Points on a hilly landscape, in no order, each with its height.
From any point a climber takes the steepest step (rise divided by distance) to one of its 2 nearest points. It stops when none of these is higher. Distance is the straight distance between rows; heights are no part of it.
zufam h=387: [163 128 122 147 153 136  85 113 148 152  94 150 124 110 114 126 121  94
 142 137 140 127 156 143 110 156 135 128 187  98 167 144 125 147 125 145
 153 135 120  96 145 113 109 113 152  94 124 108 168 101 133 124 131 107
  93 114 128 111 120  87 143 153 120 157 178 101 140 131 105 145 157]
kefum h=49: [ 84 135 109 126 120  77 130 106 131 193  95 127 140 150 112 118 149 164
 187 107 116  98 163 157  97  88 119 142 166 141 134 158 123 178 162 147
 146 113 100 139 141 132 130 146 125 141 153 116 115 109 119 154 131  80
 102 155 148 120 133 107 100 143  95 160 102 147 113  99 135 115 112]
vafor h=311: [136 127 120 165 115 159  94 167 140 138 128 146 143 151 116 143 154 118
 156 192  86 181 137  88 167 127 139  74 108  76 188 113 113  99 109  83
 133 145  89 122 130 144 116 187 169 109 132 115 106 133  85 160 147 120
 143  62 162 142  94 151 119 142 178 115 147 109 141 146 121 115 202]
Rufan h=279: [154 143 140 170 147 175 111 191  94 109 143 132 140 133 150 147 121  72
 117 157 115 191 119  82 184 130 138  57 108 111 195 111 119  71 120  89
 184 145 118 126 117 145 114 171 154 128 126 117 131 150  93 149 163 124
 177  52 145 144 108 159 151 123 158 149 127 118 140 151 152  88 190]
pozu h=175: [101 141  97 128 103  87  79 119 143 125 128 176 130 169  96 100 150  88
 160 159 132 161 146 153  63  78 174 105 149 120 156 127 137 166 155 105
 129 102  79 148 114 147  54 148 122 136 127 102 154 104 124 146 131  70
  25 146 153 126 171  72  67 140 129 122 142 148 133 101 100 138 166]
Tegaz h=235: [114 109 113 145 113 150 197 156 134 141  83 112 149 140 145 109 122 144
 132 102 160  56 101  98 121 145 161 125  84 120 107 120 149 160  86 156
 138 132 133 164 126 120 160 129 141 158 119 141 117 164  83 137 177  90
 161 113 107 124  93 168 138 127 146 114  96 128 183  98 144 121 107]
Nupa h=506: [124 115 136 111 117 157 113  78 141  56 133  88 124 139 135 164 161 171
 119 102 125  87 104 131 136 167 161 161  68 117 111  88 136 103 124 149
  98 108 167 144 174 130 194 148 127 134 127 159 126 147 123 117 128 182
 153 156  91  99  68 161 176 148 176 103 138  86 142 149 139 129  89]
Vod h=464: [121 118 123 148 115 153 149 117 143 176 159 109 141  97 112 133 148 230
 143 141  62 123 113 100 174 174  78 136 108  92  98 125 102 157  84 123
  74 166 109  92 118 128 175  88 158  68 125  96  71 103 103 135  63 154
 169 102 155 156 151 152 118 117 145  80 104 101 110  84 136 147 120]
kote h=484: [148  94 121 124  93 166 182  75 123 126 110  77 120 140 110  61 124 163
  76 127 133 104 120 138  45 111 121 160 161 139 114 115 207 102  54 129
 162  80 101 153 177 106 118  67 134 126 171 142 170 110 141 103 108 141
  97 150 137  93 197 122 141  92  95 154 102 107 129  81 120 180  66]
vin h=349: [137 166 150 107 163  87 147 154 104 102 155 159  70  94 165 150  80  76
 101  72 165 106  93 155 154 131 111 148  83 171  75 144 103 134 156 171
 106 145 175 113  95 145 133 101  97 144  95 118 124 149 159  90 147 159
 157 130  85 138  97 114 122 128 132 108 146 169 119 152 138 119 116]
tegi h=361: [123 135 122 139  95 173 100 151 158 121 132 122 130 158 144 179 195 113
 147 157 120 169 123 132 212  86 120  96  77 112 148  70 211  92 156 106
 136 159 104 104 135 118 113 223 153 143 117 147 117 167 115 118 168 117
 126 115 157 152  49 193 165 160 147 159 153 142 119 207 111  94 154]
pavip h=502: [ 80 121 130  78 118  89 108  94 169 109 126  74 119 164 130 150 137 142
 119 105 134  99 176 158  83 125 220 125 135 149  90 109  97 103 159 131
 122  80 172 198 151  90 160 140  95 153 136 208 100 130 134 144 140 126
 110 194 122 117 121 161 140 155 100 119  87 143 147 161 127 132  84]
lav h=535: [114 141 121  93 146 122 122  89 160 116 161  96  95  87 150 199 145 163
 137 113 117 108 112 149 173 164  81 177  67 145  70 102 129 139 158 146
  49 160 158  66 119 106 176 115 102 103 127 138  99 145 153  84  96 201
 146 164 115 162  74 133 136 153 134  86 143 127  85 158 110 138  90]
dofaz h=397: [139 109 120 135 118 132 171 104 163 194 111 104 142  86 108 103 118 179
 112 128  97 110 129 101 113 124  85 140 161 119  83 134 148 168  72 145
 116 145 103  70 120  93 149  23 133  90 138  96 115 106 143 119  83 118
 125 132 164 153 190 128 119 105  77 134  94 118 103  97 116 172  86]
todiv h=322: [119 128  98 134 106 147  84 139 156 121 114 138 125 152 132 156 179  78
 149 160 143 172 134 131 167  72 145 100 102 118 157  80 204 106 163 118
 167 143  87 117 129 117  94 212 138 154 113 154 149 163 118 132 178  89
  88 131 143 144  75 152 143 155 124 169 161 153 120 179 113 111 164]
gida h=354: [177 104 108 174 121 207 106 153 139 144 131 154 179 133 118  99 147 136
 139 197 113 146 118  67 154 169 111  92 125  59 184 122 110 121  66  96
 107 168  88 118 147 144 126 149 195  74 130  81 127 116  89 150 113 121
 150  50 148 113 132 115 130 126 179  95 174  80 153 105 105 138 180]
nis h=520: [120 141 132 130 126 144 115 129 149 132 164 116 132 125 122 152 140 180
 145 154  66 148 152 111 169 162 109 107 124 112 134 120  82 110 123 103
  94 144 129 112 125 131 149 113 143  81 137 128  71 112 112 143  94 147
 162 119 146 144 130 151 127 129 141 104 119 107 112 129 136 134 136]
Pite h=179: [167 124 121 155  98 154 144 124  90 139 110 147 153 138 112  88 139 154
 154 132 137 127  89 136 151 109  63 162 121 142 144 123 187 143 133 139
 147 129  86 104 136 153 121 149 151 130 140  97 166 132  95 122 119 131
 114 131 126 105 135  90 131 112 146 156 151 115 114  95 131 119 116]
Kiv h=479: [121 144 107 125 103 131  81 146 145 121 161 158 124 132 124 162 171 121
 178 167 107 169 111 150 183 117  80 120  76 117 143  98 146 146 190  96
  65 161 103  98  96 152  80 214 142 114 113 116 109 135 119 114 128 154
 105 128 136 157  94 124  79 161 161 101 190 130 117 159  93 116 172]
Pili h=34: [113 116  83 137  91 143 110 110 181 176  80 127 141 157 110 134 183 156
 202 146 120 111 140 144 138 111 115 134 115 102 151 115 186 173 137 128
 100 141  83 111 161 112 114 185 166  97 127 123 135 120 103 144 150  85
  87 140 154 138  83 118 115 172 127 138 164 118 139 140  73 143 134]
nilon h=383: [117 155 146  85 152  96 140 144 103  54 180 125  92 116 171 175 115 100
 100  77 161 115  78 170 151 149 120 155  40 173  91 116 112 114 189 144
  71 128 183 141 107 147 133 145  80 161  84 152 115 159 152  92 143 195
 162 165  77 133  95 134 117 136 147  93 134 150 114 161 148 113 113]
geru h=128: [123 115 129 128 136 131 156 143 128 127 140 165 145 116 115  82  95 116
 110 154 112 136 130 106  66 184 144 101 167  98 138 164  45 169  84 110
 105 132 114 160  97 140 106  56 134  89 128  96  99  98 119 130  92 104
 116  96 107 109 190  96  81  97 160  96 105 116 147  60 114 158 157]
Lag h=443: [105 129 160  96 143 112 130 131 120 105 159 118 112 131 131 128  95 130
  89 134  86 151 164 126  96 165 156 111 170 140 117 152  39 101 124 102
 135 110 155 160 109 126 140  80  98 117 130 150  96 100 140 147  98 145
 152 136 118 122 175 135 116  99 126 112  92 136 128 118 152 135 120]
vov h=223: [122 111 111 143 104 161 206 131 143 165  87 102 145 115 135 110 140 180
 121  96 150  66  83  94 144 122 124 139  69 113  85 113 203 152  67 172
 137 137 126 122 152 100 174 113 141 169 129 126 139 174 104 128 172 103
 165 107 120 146  93 171 164 122 120 132  89 118 155 120 145 120  71]
tafer h=442: [ 85 119 127  73 132  68 119 101 172 136 110  93 111 143 128 136 112 115
 114 106 137  98 188 158  59 117 203 138 180 138  86 128  95 143 138 138
 120 100 156 176 133  95 136 102  94 132 136 190 106 115 163 128 124 106
  92 189 135 136 134 150 132 144  62 113  92 157 137 151 115 134  89]
pon h=41: [ 96 125  82 138 110 135 126 109 170 190  75 140 146 162 106  97 171 160
 206 146 107 106 142 143  90 124 119 129 135 108 149 146 143 198 120 121
  96 128  74 138 152 132 109 157 162 101 143  98 127 106 111 154 126  64
  72 134 155 111 131  98  66 160 121 128 139 120 140 103  83 146 145]
dap h=438: [ 79 145 148  95 159  92  59  87 149 155 161  88 118 158 113 199 173 181
 153 153  84 201 212 154 138  79 159 119 184 152 136 125  79  87 188  95
 131 125 125 131 148 106 137 193 100 130 164 166  78  98 142 173  97 144
 113 182 191 144 162 152 138 157  67 151 125 159  83 157 124 109 130]
mimef h=219: [160 144 132 169 130 119 186 173  91 175  78 170 144 102 153 101  89  98
 157  83 181  82 100 112 156 101 118 129 115 141 138 144 151 179 114 190
 174 139 111 118 103 155 131 127 137 182 102  73 164 178  98 122 194  68
 145  85 112 126  97 107 156 109 109 146 153 157 163 123 138  88 140]
Miz h=321: [113 131 137 111  86 115 176 173  95  96 137 144 135 154 140  93 114 115
 113 108 150  94  88 136 106  98 146 139  96 164 105 120 143 144 138 127
 129 111 113 191  89 158  95 146 103 183 114 137 122 151 115 113 133 115
 132 147  86 119 148 132  98  99 151 125  96 150 156  78 164 112 111]
baneg h=192: [100 142  90 147 122  97 120 146 134 160  78 185 133 160  96  93 125  77
 156 133 157 134 144 137  84  64 167  94 145 120 156 137 158 182 142 129
 166 119  71 141 119 139  59 149 124 164 123 108 158 149 100 149 183  29
  76 122 141 133 120  95  86 134 106 144 126 167 151 119 102 115 184]
fud h=409: [ 92 182 127  86 150  90 112 115 146 148 182 123  85 103 163 189 136 128
 127 113 125 150 114 170 188  82  59 147  94 172  77 103 130 138 182 121
  52 185 143  83  96 104 100 131  75 109 119 158  78 150 182  92  95 171
 131 183 155 195 109 138  81 142  87 104 148 192  64 182  96 113 124]
fomov h=435: [193 122 116 167 149 139  78 136 115 145 110 180 136 101 126 122 122  89
 159 159 154 135 147 130 140 173  98 134 158  90 181 158  95 147 145 137
 111 156 103  91 138 154 109 156 173  92 114  63 165 103 118 128 136 125
 108  82 114  99  97  63 140 161 161 128 213 100 142 120 107 114 184]
linos h=390: [183 102 126 168 145 169 117 129 120 144 118 154 163 104 117 104 112 133
 145 164 119 120 137 100 126 200 105 122 152  65 168 165  79 141  94 128
 106 167 106 103 148 147 136 102 176  69 136  68 133  89 102 142  96 123
 148  64 117 104 128  89 140 138 170 101 174  83 145  88 109 141 164]
Muku h=232: [171 119 149 160 170 133 177 172  84 150  83 159 130  96 150 116  77  82
 125  78 180  96 118  95 150 143 141 125 155 117 135 162 115 135  87 174
 199 135 156 113 118 129 149  99 148 167  97  91 162 153 128 109 192  96
 155  80 111 119 105 124 182 115 120 152 156 129 165 141 144 103 145]
tomag h=416: [122 148 130 130  90 168  96 165 145 112 160 131 128 141 138 177 166 128
 148 168 101 181 110 137 216 107  82  98  70 126 143  87 178 105 168  79
 102 169 106 101 100 137  83 207 139 120 119 135 103 152 125 118 135 154
 138 119 144 166 102 165 113 144 149 121 147 136 107 177 110 113 159]
viloz h=418: [148 105 122 135 123 174 126  78 152 147 108  86 143 134 106  77 139 162
 120 144 120 129 147 136  82 109 121 156 198 122 142 121 187 116  74 117
 162 109  97 125 194  96 127  82 145  90 160 134 182  92 151 131  96 115
  86 155 169  95 178 112 135 112  84 161 120 107 117 101  96 173  82]
sorab h=138: [117 117 107 122 121 138 124 138 184 108 140 165 135 126 109 104 129 106
 112 178 119 135 143 103  65 181 159  82 144  88 132 133  59 154  94  86
  51 138 114 151 104 140  90  83 135  71 124 121 104 108 112 130  98 119
  90 108 113 121 172 106  80 125 159  54 124  95 151  85  91 181 164]
lizer h=206: [120 130 110 148 127 107 163 157 112 180  67 160 147 139 137 102 120  94
 172  77 175  91 139 131 115  79 150 110 146 129 142 140 166 177 130 159
 183 124 107 140 128 131 117 157 127 179 107 126 154 161 101 146 197  26
 109 122 135 128  77 127 143 142 102 165 137 168 166 138 126  82 147]
zume h=485: [155 129 100 150 121 118  86 127 132 134 115 198 135 108 118 127 122  81
 187 158 157 127 117 140 136 152  95 145 115  96 165 143 125 175 167 130
  58 169  99 105 118 165  92 185 166  96 125  79 151 114 114 111 123 132
  89  93 120 109  98  55 109 166 170 100 221 108 138 118  97 125 183]
kelin h=61: [129 126 148 112 123  74 142 128  77 131 121 129 118 141 110 103  99 115
 106  90 150 119 136 141 103  82 118 165 169 173 107 160 136 104 144 152
 209  85 145 146 127 140 130 105  97 186 143 127 153 103 149 115 126 139
 126 158 112 115 172 126 149 105 106 184  98 155 105 112 184 114  87]
Mizu h=508: [ 92 148 137 126 145 122  64 118 167 166 149  90 115 129 124 199 176 171
 152 178  58 200 197 130 175  95 120  90 168 121 143 107  94 101 155  92
 125 157 102  91 135 112 124 161 132 104 153 148  78 105 129 172 110 133
 146 125 205 160 147 168 133 163  79 145 128 146  85 189 122 118 160]
Zev h=331: [128 129 165 104 129 129  76 102  58  49 204 122 118 139 123 175 124 154
 121 131  83 169 128 157 145 156 126 139 117 154 154 134  75  59 198 105
 107 114 165 138 132 158 144 174 111 126 136 148 120 109 141 131 100 221
 140 169 111 105 144 113 142 119 157 126 147 107  95 125 165 106 135]
zok h=156: [106 121 110 121 110  91  89 125 162  93 146 179 132 143 101 102 118  69
 118 176 132 168 156 136  42 133 198  90 166 100 154 131  71 147 127  86
 105 107 111 155  96 143  60 107 122 107 120 109 147  95 137 138 120 104
  49 128 129 116 202  73  54 123 136  77 140 117 134 100  95 161 180]
Dore h=318: [129 105 110 134 121 171 131  85 195 131  73  97 129 131 125 132 150 132
 132 125 156 100 155 124 134 125 154 116 134  87 146  98 194 133  76 146
 139 140 136 113 185  78 142 106 150  93 127 167 154 131 138 127 160  89
  99 138 145 110  72 151 182 153 115 136 144 115 162 171  89 145 111]
rabun h=425: [138 119 119 142 113 147 160 119 163 185 127 128 145  90 113 109 128 172
 135 149 100 117 119 104 152 144  72 130 138 112 106 129 137 185  91 131
  89 170  99  78 103 109 115  64 154  72 117 101  98 120 126 114  81 117
 136 122 140 152 159 116 105 116 120 107 122 114 111  91 104 172 124]
ladon h=103: [109 143 145 150 160 129 164 175 110 118 136 123 147 140 164 135 111 122
  85 122 125 148 148  89 156 125 157  62 106 135 115 133 104  87 110 105
 181 121 159 158 102 110 140 121 116 151 118 159  79 140 107 159 148 106
 203  81 146 158 127 182 144 118 110 135  57 154 153 151 160  89 146]
netav h=610: [103 124 141  88 123 120 105  80 159  72 131  65 117 148 142 167 153 176
 111 114 121  95 144 139 121 146 191 159 104 136  97  92 121  92 140 139
 108  90 168 164 172 107 189 133 107 130 133 193 122 136 144 139 130 164
 139 185 121 115  93 171 167 150 134 108 105 112 148 157 139 140  74]
buka h=80: [164 122 156 141 175 153 129 145 113  95 123 102 126 116 141 129 104  80
  53 126 140 157 147  90 149 136 142 125 169 127 148 134 141  51  75 122
 213 107 175 113 143 106 152  72 133 126 133 137 160 112 152 120 133 148
 175  98 139 125 144 162 191 105  99 172 110 126 131 164 141 120 115]
foz h=92: [126 132 162 130 178 146 144 170  96  72 140 116 120 130 159 134 110  69
  45 124 153 170 140 100 147 127 165  89 131 147 132 135 122  48  98 104
 206 106 172 149 117 108 136  94  97 151 119 160 122 130 145 138 155 147
 191  94 128 147 133 178 174 105  89 146  78 156 141 183 151 105 128]
rumem h=252: [120 108 120 145 108 150 179 135 104 135 123 104 151 156 125  68 130 172
 119 111 121  83  93  94  99 129 142 138 113 117 129 126 125 115  73 135
 167  97 108 192 163 145 173 126 150 158 151 139 135 144  84 150 140 118
 159 110 121  98 129 151 128  99 170 130  81 106 171  72 159 121 105]
rodeg h=576: [153  94 142 111  96 146 202  94  97 124 130  81 113 116 119  64 124 181
  70 107 135 109  67 125  55 121  96 171 111 143  94 118 172  96  75 141
 164  80 132 165 151 137 158  89 120 173 161 123 150 121 133 121 109 173
 131 135 112 106 180 141 137  58 152 132  86  96 132  74 188 168  55]
poso h=372: [156 124 122 156 157 126 143 116 153 195  89 111 147  89 102  94 105 147
  99 139 109 129 159 104 130 118  96 133 205 123 124 155 154 134  63 143
 163 141 117  58 143  82 144  30 132  93 130 108 141  95 169 125  95 106
 144 114 174 147 194 123 148 109  55 156 113 129  99 125 121 163 103]
razem h=69: [167 114 147 129 145 135 148 137  81 111 113 115 126 132 114  91 107 103
  75 113 152 138 119 115 125  95 127 158 160 153 122 137 172  80 105 157
 222  96 145 125 131 125 136  89 116 161 143 130 173 118 152 110 130 141
 147 141 124 121 160 146 170  95 110 189 111 128 104 134 151 122  83]
Vili h=539: [105 129 119 114 137  88 121  62 125 181 114  89 119 115 101 166 166 211
 195  98 104  79 131 164 118 136  90 194 128 142 102 131 129 173 171 170
  88 124 130  97 169 129 189 155 137 121 152 130 121 112 119 131  93 158
 112 176 145 132  95  99 127 164 111 134 147 106  90 114 135 121  76]
mas h=55: [109 141 135 113 130  80 126 122  98 154 124 131 129 155 115 120 121 132
 137 104 117 131 168 145 108  89 146 139 175 162 121 164 106 124 162 145
 180 107 126 154 115 130 125 142  95 168 140 141 110 124 136 139 128  99
 132 155 129 127 150 123 116 125 110 176  94 154 113 106 158 105 113]
remo h=282: [136 128 102 121  92 151  89 130 170  93 116 146 129 161 120 126 160  84
 135 169 155 162 109 147 131  96 150 117 110 132 147  87 200 124 151 110
 119 126 105 128 126 119  70 174 124 140 110 153 169 149 143 102 155 106
  60 145 114 130 112 127 116 132 138 134 158 135 125 148  81 139 138]
Vor h=557: [135 139 105 143 123 115  90 153 141 167 139 173 136 112 129 147 148 115
 199 154 114 144 121 137 184 133  52 133  89 100 153 139 119 195 169 115
  48 184  88  84  88 166  92 192 157  99 121  73 102 120 101 114 110 138
 114  94 139 154  84  87  78 167 171  98 200 120 119 132 100 124 191]
vagod h=651: [148 112 148 113 116 135 184 116 104 138 120  80 116  97 120 102 105 169
  60 100 126 116  88 104  91 119  92 160 111 137  64 139 148  93 100 161
 154  89 169 126 134 120 167  68 104 174 157 123 131 124 135 119 102 179
 165 122 105 142 175 165 161  71 124 130  73  98 110 104 201 150  65]
Fuli h=395: [ 84 149 164  78 146 101 100 118 103  97 208 132 122 127 130 171 106 154
 112 133  74 187 146 144 108 164 139 117 160 150 127 129   8 101 166  71
  72 119 154 140 104 147 130 126  91  98 141 159  82  90 152 166  79 184
 129 163 148 123 194 124  81 113 113  84 115 127 106 128 142 135 141]
kosom h=428: [131 119 140  87 118 127 133 120 128  43 145 118 109 113 149 168 123 122
 117 100 158  89  74 149 140 175 134 176  31 148  80 105 135 132 161 153
  61 114 162 136 117 135 165 156  98 156 108 136 135 159 138  89 132 194
 144 157  48 112  70 133 135 134 171  96 141 110 131 131 140 126  88]
Munim h=462: [111 160 140  72 159 109  96  94 144 124 189 107  86  80 150 188 125 136
 130 128 123 144 111 161 163 129  68 185 105 161  73 105 118 134 181 117
  33 178 154  60  95 110 137 105  88  96 132 139  99 141 174  85  68 210
 114 183 141 168 112  98  96 142 112  95 162 147  58 158  95 154 117]
Satil h=370: [124 149 173 114 158  87 114 143  48  69 184 142 106 110 135 158  88 119
 109  93 116 144 124 145 140 171 115 136 125 162 132 156  56  91 172 123
 130 118 178 134 105 171 134 134 102 142 116 131 111 123 139 117 108 199
 169 135  87 117 140  97 127 111 149 127 131 122 114 127 176  96 136]
Loz h=407: [125 137 162 124 150  99 147 144  68 109 156 120 118 121 126 128  90 150
 105  96  99 125 150 115 110 168 138 124 152 142 127 168  38  82 127 133
 168 101 170 157 127 153 175  99 106 135 143 130 101 108 120 143 105 168
 182 103 104 120 162 138 138  97 147 127  76 121 124 117 185 105 119]
medi h=363: [118 186 134 122 173 116 127 155 142 125 174 129  69  71 184 176 116 101
  89 103 140 150  89 138 193 109  67 109  79 164  91 130 128 125 136 129
  82 190 166  61  90 100 101  75  85 106  93 142  97 143 194  90 121 154
 173 130 130 180 111 152 103 131  79 100 123 191  87 209 101 122 130]
Pimel h=194: [158 132 109 133 114 125 155 115 127 154 106 142 119 108 127 123 114 126
 150 103 164  81  93 147 144 121  85 167 103 143 111 134 179 179 142 173
  98 145 108  87 122 132 115 121 135 134 119 109 166 152 120  95 137 120
 107 141 108 123  97 102 131 147 130 143 164 129 116 113 108 124 114]
mekif h=119: [132 108 131 159 148 139 178 163 129 155 107 153 156 114 128  99  88 116
 118 120 123  97 134  83 108 169 153  99 154 100 132 152  67 159  68 118
 141 134 126 151 107 125 130  64 142 111 117 101 104 123 110 133 130  79
 167  72 116 128 156 123 107 111 145 113  98 118 153  92 135 135 157]
Gurun h=163: [155 116 113 146  89 163  97 112  80 120 144 149 159 171 111  91 156 150
 153 162 129 156 104 144 135 106  94 155 141 125 190 115 189 113 158 102
 136 100  91 147 152 163 111 187 160 122 154 114 181 105 115 143 109 136
  80 139 135  86 145  96 129 115 173 155 153 100 130  90 127 132 139]
mopud h=329: [135 160 169 125 174 107 145 178  87  81 169 143  84  84 157 144  89  99
  63  87 160 149  73 137 179 116  67 126  82 178  88 145 119  97 142 143
 138 149 176  93  83 140 108  72  80 139  99 120 113 136 186  98 122 181
 195 129 104 161 145 149 133  99  96 114 108 169  82 169 150 117 114]
dabef h=312: [137 104  91 139  99 159 129 127 193 103 101 147 144 137 124 112 143  92
 129 151 173 106 103 124 104 150 152 110 112 114 134 109 164 156 109 116
  79 135 109 136 124 123  93 137 144 110 116 127 151 147 124  98 153 104
 101 123 100 121 110 117 113 146 156 108 161 114 157 126  79 159 133]
pogu h=209: [154 116 120 138 115 127 184 115 121 164  84 123 123  96 135 116 116 128
 121  76 179  68  85 132 131  91  93 166  82 153  89 127 203 149 105 199
 164 114 128  84 153 110 150 110 112 181 127 119 169 166 141 102 166 105
 131 130 106 137 101 147 170 117  93 155 127 141 117 142 130 112  74]
dabel h=364: [132 109 104 159 132 181 119  86 191 148  72  93 146 161 108  82 164 151
 144 155 120 118 157 111  99 117 149 128 176  94 148 103 187 134  55 101
 132 120  93 137 194  87 130 103 171  80 155 147 160 114 120 152 135  88
  90 137 163 101 130 132 143 150 107 137 132 100 157 122  85 167 117]
Bas h=296: [102 143 144 116 118 114 139 174  79  84 155 126 139 174 137 117 118 120
 119 117 126 124 115 116 128 129 176 110  98 154 133 133 100  95 159 107
 148  89 137 208 105 163 130 197 113 186 113 154 108 152  93 154 149 125
 150 130 103 113 119 144 119 119 163 126  85 151 152 107 170  90 143]
ren h=347: [153 119 127 154 158 117 135 133 126 164  86 144 127 119 100  79  89  86
 119 133 137 142 170 131  90 115 130 130 219 133 148 170 127 154  95 144
 187 124 114 107 138 113  89  53 143 114 141  90 159 102 154 129 119  82
 102 126 148 118 181  89 128 103  89 170 137 140 117 110 112 148 134]
gakar h=283: [113 100 107 115 106 122 152 102 180 130  54 117 126 133 134 128 134 117
 157  92 184  53 139 148  73 138 187 116 132 107 118 122 165 170 104 163
 133 112 140 150 171 100 140 124 137 127 112 150 156 138 129 121 189  66
  74 142 110  93  68 121 147 163 115 128 132 138 172 150  88 144 113]
nuzof h=573: [129 125 138 119 111 103 165 102 112 148 123  85 118 111 114 152 139 205
 106  94 121 100 101 134 121 120  71 173  85 153  62 130 148 124 133 176
 114 113 156  96 122 120 173 114 103 163 152 131 115 142 131 109 106 167
 167 154 112 154 125 159 150 112 116 125  97 114  93 114 179 135  55]
Kal h=348: [ 91 155 158  90 135  96  66 101 102  80 199 103 114 142 140 176 134 148
 123 139 102 176 142 160 145 136 147 114 138 168 135 116  64  78 219  90
 105 112 167 155 126 135 128 180  96 132 125 180  87 121 151 146  95 197
 130 185 135 137 157 127 114 134 109 107 132 134  91 158 137 116 137]
seben h=618: [125 133 133 110 132 108 119  84 139 143 135  90 100 117 126 180 146 185
 142 104 107 107 131 151 154 147  84 171 109 146  89 110 136 127 157 163
 101 144 148  82 134 114 186 137 108 120 136 132 115 133 125 106 116 176
 144 160 120 151  90 142 147 148 120 129 131 112  98 136 144 117  84]
fatu h=132: [145 122 144 113 106 104  44  80  77  65 165 160 126 139 110 114 116  76
 143 149 140 168 140 165  78 119 157 154 166 133 164 151 131 121 204 113
 119  92 141 155 135 159 100 171 128 132 139 123 191  93 160 132 104 152
  48 162 106  85 168  53 114 135 143 149 173 117 116 104 128 141 147]
kisi h=396: [ 99 120 133  91 137  75 131 124 161 114 111 129 101 136 126 122  91  67
 113 100 151 100 166 144  51 128 207 115 166 137 109 152  93 142 123 139
 128 104 172 170 117 109 105  84  97 134 117 159 125 141 164 118 139  95
  98 157 106 121 141 116 111 141 107 121 105 151 160 129 114 152 124]
zit h=148: [157 120 134 131  83 132  68 103  56  89 164 153 160 163 116  89 144 115
 153 168 134 171 116 160  95 101 125 158 163 129 185 142 166 112 184 103
 154  94 101 173 147 161 100 192 155 141 152  98 207  92 143 159 101 145
  51 146 121  56 163  71 111 105 170 160 161 113 122  78 141 133 143]
Tozil h=274: [121 126 102 134 108 148 159 181  94  96 141 116 162 190 136  82 143 117
 124 134 115 118  98  89 129 115 181 107  95 122 158 113 108  94 109 104
 166  86 117 232 137 161 156 194 144 177 126 160 116 162  63 161 158 104
 150 105 118 106 102 161 119  94 184 125  67 131 181  90 165  98 143]
fon h=111: [127 126 138 159 177 141 183 174 106 146 115 127 155 119 148 104  87 119
  98 128 108 110 149  65 133 159 185  72 135 103 132 159  64 116  69 119
 170 137 144 161 116 107 157  90 133 147 121 130  89 140  87 166 148  72
 202  50 143 136 121 167 139 110 137 124  66 124 166 118 163 106 144]
nemu h=254: [170 116 133 165 151 172 129 177 124 120 117 165 132 106 154 136 106  83
 115 133 149 141 119  96 177 142 130  89 127 106 161 121 131 112  97 128
 162 158 148 104 108 126 121 136 149 129 103 101 149 156 117 122 173 119
 169  65 122 139  99 138 164 125 143 142 156 117 161 153 128 107 177]
foro h=355: [126 116 131 128 120 109 150 153 137 114 104 163 113 128 141 111  97  62
 110 107 170  96 120 128 108 131 166 111 122 137 120 126 128 160 122 129
 127 115 138 152 102 139  95 107 114 150 104 133 141 156 138  98 162  92
 121 127  87 131 125 118 124 124 135 123 126 145 159 130 112 136 147]
rezof h=590: [115 147 152 143 150 137 101 137 146 162 144 125 124 111 129 166 139 150
 141 159  63 187 173 114 175 136 111  90 162 110 158 132  90 110 126  97
 130 160 123  93 109 127 129 118 138  89 126 124  82 108 128 151 105 128
 158  90 179 150 149 152 125 138 109 130 118 132 103 161 135 126 165]

For each start below, name the point where the climber stops.
pozu | Vor
razem | Vor
medi | seben
Tegaz | netav
dofaz | rezof
nemu | Vor
Gurun | netav
Pili | netav

For each start below, name every point that the climber comes to, in order.
gakar | Dore, dabel, viloz, kote, rodeg, vagod
kefum | mas, kelin, razem, buka, foz, ladon, fon, mekif, geru, sorab, zok, pozu, baneg, lizer, mimef, Muku, nemu, Rufan, vafor, gida, linos, fomov, zume, Vor
todiv | tegi, tomag, Kiv, Vor
vin | nilon, kosom, Nupa, netav
zit | Gurun, Pite, Pimel, pogu, vov, Tegaz, rumem, Tozil, Bas, Miz, foro, kisi, tafer, pavip, netav
fatu | Gurun, Pite, Pimel, pogu, vov, Tegaz, rumem, Tozil, Bas, Miz, foro, kisi, tafer, pavip, netav
